Points, in no order, along strands that fork, close into loops and pass close to each other.
Points whose rows are less than 72.5 apart are linked; no others are. Some points are linked to none.
rulaz: [-10,0,34,9,-4,1,-6,7,1,-23,-2,-6,7,25,18,15,25,13,21,16,-26,35,28,13]
gumo: [-16,-41,-3,-6,17,-4,-10,-42,-42,1,-11,18,4,12,-12,-16,-7,5,-37,-17,17,-18,-41,3]
nad: [-4,23,-26,6,-3,-12,-32,-16,-15,-10,-19,20,-21,5,-11,20,12,8,-3,-36,-2,-1,16,29]
mibed: [16,-31,-5,-21,-6,18,-12,-22,-2,8,-18,5,0,-6,14,-29,-24,-9,-11,5,10,-18,-3,11]
zikan: [-11,-2,1,-9,-20,29,26,8,9,35,3,-33,29,6,-3,-30,-10,32,18,27,-8,7,24,-19]
sur: [-31,-23,-11,7,-9,-5,-5,-25,5,-23,-3,16,15,8,-31,-7,28,-10,-4,3,39,-28,-15,20]
tatab: [13,10,-30,35,24,-12,-1,-2,-15,-7,-8,-11,9,-11,8,25,-5,-32,-28,-10,-7,-15,-10,-6]
lipom: [13,12,8,25,14,-28,31,8,-6,-17,12,4,-1,-16,1,15,5,-32,7,3,-15,11,16,-12]
Mula: [6,-18,10,-14,5,2,-14,-13,-13,-22,-6,21,-37,-19,17,-14,16,-10,-4,1,-4,4,6,25]
zop: [-6,-16,-1,0,-7,7,-23,6,27,6,-7,-4,11,0,10,21,6,29,0,22,-24,11,40,-5]
Bepu: [-13,-20,11,7,-22,33,22,-3,14,44,18,-37,-4,13,-6,-16,10,31,22,38,2,-3,13,-17]
vafa: [-4,-8,-6,-13,-8,-1,-16,22,18,-17,1,-12,9,-1,16,17,26,3,1,17,16,27,-9,29]
Tonom: [-12,-18,-2,-16,-25,16,15,-11,14,30,10,6,-25,10,-17,-7,25,9,26,23,25,-8,6,16]
zet: [-18,-12,-5,-5,6,2,-3,14,-7,-8,23,-16,13,-20,-16,-18,-8,-6,-36,-31,15,-21,-19,-17]
Dol: [1,16,16,4,-1,-3,20,-3,-15,-10,1,-7,-15,6,10,-12,-2,31,-2,29,-27,2,47,-10]
Guda: [18,39,-20,-7,22,-13,-18,26,14,19,-4,6,-9,-14,-10,-6,-3,15,4,12,-6,12,-11,-17]
Bam: [-3,-34,6,-26,-17,24,-17,-21,2,22,-6,18,-16,-1,-3,-23,-11,-9,5,-19,29,-25,-23,21]
pezak: [41,5,20,12,15,1,-11,6,9,-25,27,0,-8,-9,10,-1,6,7,27,-1,-22,20,9,2]
popuf: [29,47,-8,-17,10,-23,-5,24,2,12,-9,3,-17,15,-2,13,4,33,11,24,-7,15,-19,-4]
Rezad: [8,14,41,9,-1,-50,27,11,-8,17,-3,-20,17,-26,-15,-21,5,30,0,19,-14,16,5,-34]
zer: [-17,-8,22,23,-4,16,18,-10,21,-7,29,-2,34,-18,-12,-21,-26,-14,-25,-9,23,-13,6,-32]
puzug: [18,32,-27,-15,-11,-23,24,17,4,-5,4,8,36,7,-19,-11,4,0,15,5,-13,6,17,-8]
Gume: [-17,-33,3,-19,-26,23,-2,-15,16,32,15,5,-33,-1,-1,7,8,-5,12,-11,34,-16,-13,20]
Regi: [-19,-10,-25,3,-10,1,-28,-31,-24,-6,-9,17,-2,3,2,5,3,-1,-28,-37,15,-9,0,40]
kobuz: [12,-8,-20,-9,13,-10,-13,-18,-28,-22,-27,20,7,-5,16,23,-10,-17,-18,-10,7,-8,-41,12]
bemop: [-24,-32,-6,-15,9,16,21,7,-21,35,20,-2,-11,-31,-13,-19,2,-31,1,-19,-2,-30,-76,-28]
denip: [-31,0,-3,8,-5,-14,2,-5,-8,-15,-19,5,-7,-5,-32,-1,15,-16,-20,-28,23,-1,11,-6]
timak: [35,-5,18,4,17,13,-22,-1,4,-43,8,9,-18,-14,21,26,1,0,20,-10,-2,11,-16,10]
kiv: [40,31,27,26,16,-9,-3,11,12,-4,27,-5,-12,14,10,7,-12,22,30,9,-32,17,20,-4]
sezin: [-1,13,21,22,5,6,-20,7,8,-41,0,-13,0,32,32,22,5,5,29,8,-14,16,15,18]
zilo: [-5,0,9,-6,-23,10,30,-1,3,46,16,-16,-18,27,-3,-23,20,24,13,49,8,2,4,10]
fiku: [-11,5,-25,13,-2,37,12,-14,-7,-4,-16,-14,4,-11,-16,-21,9,1,-12,0,25,3,9,-15]
zoni: [11,-9,10,-25,7,5,-6,-4,-13,-12,15,21,-9,-12,3,-30,7,-18,-6,-20,2,8,-18,14]
selo: [-20,8,9,-13,-24,2,20,14,17,33,-12,-19,40,33,-5,-8,-4,22,7,34,-13,9,29,-12]
loni: [-22,-11,0,2,10,-3,15,15,-8,36,28,-8,-9,-28,-29,-40,12,-26,28,-27,0,-19,-50,-25]
burir: [20,34,0,-14,-16,-8,-2,19,14,-4,-15,-4,21,33,0,12,6,31,18,32,-5,25,3,5]
fik: [18,13,-12,-1,8,-8,7,14,4,18,-29,-1,-32,-18,18,25,-6,-24,-3,15,4,20,-2,-5]
zuza: [-23,-29,18,15,-26,45,12,-4,15,14,23,-21,32,28,-1,-13,-28,-17,40,-4,8,-34,3,-24]
Poful: [-26,-32,29,6,-16,7,-3,-15,-3,-35,-14,-1,15,1,9,-5,-9,-19,-15,-18,7,-5,26,3]
fimi: [18,11,1,-2,0,-5,-2,20,22,11,2,-18,14,1,13,37,-10,45,-3,20,-26,11,26,-21]
geza: [8,6,-13,19,3,0,2,3,7,-12,-20,-14,24,14,21,14,-22,-8,14,19,-36,-12,40,-11]
Gak: [17,41,-41,20,35,-25,-2,11,-6,-2,6,15,2,0,-6,1,-6,-13,16,0,-26,-30,-6,-12]
firit: [9,-11,-19,2,-4,-13,-24,-34,-21,-22,-34,23,16,-6,29,40,-13,-13,-2,4,14,2,-44,42]
duduf: [-25,-7,15,8,-22,37,25,-3,20,-5,39,-12,31,13,-17,-28,-21,-7,8,-11,27,-26,0,-23]
zug: [16,-45,-4,1,-1,19,-8,-38,8,-12,-7,26,52,-2,2,24,-22,5,-34,9,6,0,-4,-5]
tivi: [8,15,-23,-44,-5,-17,21,24,-12,-21,5,8,8,-6,-9,-19,11,-2,7,7,-6,-2,-4,0]
Zavuv: [-31,-49,17,12,-16,31,8,-27,1,-14,-4,-9,45,20,-8,-9,4,-22,-2,-11,16,-6,4,-2]
vuf: [12,7,-20,-2,9,12,-19,4,13,-7,-7,3,-30,-16,21,51,-10,24,-10,0,2,1,4,2]
lol: [-5,-29,-2,1,11,-6,16,8,-8,31,15,-14,-20,-18,-15,-34,21,-34,13,-5,4,-12,-21,1]
Laka: [-6,19,-11,-3,8,4,-12,-1,-3,2,-17,9,-48,-17,4,25,0,35,-22,-1,4,10,12,-10]
zad: [13,-39,5,-15,0,0,-39,-21,10,-9,-5,17,13,-5,30,-11,-9,-1,-8,14,2,-17,-8,34]
zor: [26,9,-1,23,9,1,-25,-7,15,-16,-7,8,-5,26,36,18,-12,-18,26,9,-20,-3,16,29]
Pipot: [19,7,-27,-3,-9,8,4,-1,11,-9,12,14,41,9,-11,-10,-1,-8,5,6,-9,0,19,-1]
gabo: [17,17,-14,7,15,10,-1,12,20,-8,16,-20,-6,4,17,58,-7,38,7,6,-14,-1,6,-5]
Fifef: [-6,-16,11,-3,4,-25,13,14,0,16,-1,-16,-27,-12,-10,-19,20,-14,3,14,2,0,11,1]
suze: [-2,-31,9,-13,-12,20,-5,-5,9,11,-13,-22,3,-8,17,-33,-24,-4,-3,-2,-4,-17,24,1]
Bon: [10,0,-12,-37,-7,12,4,6,-3,-11,6,26,8,-9,-16,-18,19,-14,6,-5,13,17,-25,14]
mulo: [-33,-4,-6,0,-2,-7,-2,-4,8,1,4,14,-17,3,-42,-20,26,0,1,-4,25,-24,4,-2]
Noteg: [-1,33,15,-4,30,-9,-20,20,-9,-20,6,28,-41,-7,4,8,-1,-11,1,-30,-11,10,-25,-5]
ribuz: [-2,-15,13,-12,5,-5,-2,1,3,7,-5,-8,-47,-13,16,-23,10,8,0,22,2,4,19,10]
guv: [-24,17,2,-1,-9,1,28,12,-10,19,3,-30,-15,8,-29,-27,-6,6,6,-12,30,-14,-7,-24]
Kar: [3,3,-22,16,16,-15,8,-9,12,-9,0,15,-14,7,1,74,-7,-16,12,-17,-12,-24,6,15]
kubi: [-10,-24,-14,12,-5,12,-17,-51,-27,4,-16,12,9,17,-21,-15,-11,-2,-28,-28,29,-19,-16,20]
geb: [14,39,-17,-16,-2,-9,32,22,-5,18,-5,1,-14,2,17,24,-19,-9,-11,9,-1,28,2,-3]
zula: [37,-1,16,-2,6,9,-5,-5,-12,-24,-13,9,5,-7,20,-24,-17,-36,4,-6,7,17,-20,7]
varet: [13,8,-34,9,26,-10,-8,3,-20,4,-2,13,-9,-13,-1,-2,9,-18,-12,-8,-22,-13,-5,3]
vodaf: [4,8,23,-7,-5,-32,24,16,0,19,-13,-13,-7,-15,-25,-28,7,9,6,22,0,11,15,-25]
patu: [7,26,24,24,5,-51,39,18,-14,-7,17,-15,7,-18,1,-1,3,0,6,8,-24,21,10,-23]
vobi: [10,0,-32,18,4,-15,1,-5,2,-3,-18,11,5,-4,3,55,5,-27,-10,-17,-2,0,4,17]
mova: [26,10,14,6,39,-9,-33,19,-4,-29,5,4,-26,-21,6,6,-6,-8,16,-28,-17,-4,-30,-11]
fes: [11,21,42,19,-7,-12,11,5,-14,18,20,-22,12,12,-6,-4,14,32,-13,-1,-19,43,17,-7]
Lugug: [-26,23,-13,-11,4,-16,-26,1,-16,-3,-19,16,-46,-5,-7,20,12,22,-15,-30,0,1,0,14]
Nopa: [-10,-6,18,12,-5,-6,-1,-8,-3,-30,-14,1,2,0,-10,9,6,-18,-12,-31,3,13,28,-4]
Das: [-18,29,-18,2,8,-11,3,23,3,37,22,2,-6,-1,-29,-2,1,-4,-26,-22,11,6,-12,-12]
rakiv: [38,4,-12,-10,12,3,5,4,4,-1,-22,10,4,-22,10,3,-17,-33,4,0,3,18,-19,-8]
kefod: [9,34,11,-19,-23,-6,23,12,7,28,-13,1,27,35,1,5,-9,30,-2,31,-13,20,19,-6]
vuruf: [-18,-35,10,-3,-30,32,8,-3,16,19,-3,-27,5,19,6,-20,-18,-13,25,7,13,-26,6,-3]
tavi: [-4,-2,7,15,17,-5,10,-9,-5,4,26,9,13,-30,-10,-21,-26,-27,-35,-26,9,-14,-16,-21]
fepud: [-8,13,-6,-19,-16,-10,-5,17,16,-5,1,3,4,20,-8,1,24,23,1,20,16,16,1,18]
Fofiv: [-10,-29,2,-14,-25,14,-32,-6,16,-10,-6,-4,18,-3,29,1,5,-9,4,4,15,17,-11,51]
bize: [-18,-2,-1,-27,-6,12,8,18,2,2,3,-14,-7,-15,-16,-17,-4,2,-13,-24,29,-10,-26,-16]
gozom: [-13,2,31,7,-15,-3,-15,7,-2,-8,6,-15,9,29,-1,11,24,35,-10,-5,-14,38,28,8]
fuli: [8,11,-32,31,12,-7,9,1,-2,1,9,-11,20,0,22,10,-25,-23,-20,10,-20,-19,25,-8]
Laf: [-33,-38,5,12,-20,24,12,-35,1,-23,8,9,17,14,-22,-9,25,-11,13,2,29,-32,1,11]
mumez: [-17,-17,-10,-13,23,-2,-16,-17,-34,2,-23,15,-7,-9,2,-16,-4,-16,-33,-14,6,-16,-56,-1]
Pezag: [-20,-3,-9,12,7,18,-18,-2,10,-9,-24,-4,19,16,30,18,0,8,16,34,-29,2,43,-4]
bigem: [37,45,41,19,-1,-22,17,2,-10,19,23,-12,1,9,6,10,-8,38,2,4,-28,25,6,-10]
suk: [0,41,3,-12,29,-15,-23,27,3,10,13,28,-42,-4,-3,28,-6,22,0,-27,-34,3,-27,-17]

A tip is a point with one link. Name the tips that can be reached along the links from each point below, in the order of the rows.
zula | lipom, bemop, Pipot, geb
bigem | zor, suk
burir | Guda, guv
mumez | Gak, firit, Kar

How many points has the smallest loop of links through each point below? Write - if it is on no loop.
Bam | 14
Regi | -
Zavuv | 7

A piece is two or more points that can be reached from each other along the links. Count, over all rows, the pieces, the separate loops (a circle has one, a figure eight two, a Y none), the forks (points with three links) and the tips (points with one).
pieces | 5
loops | 2
forks | 5
tips | 11
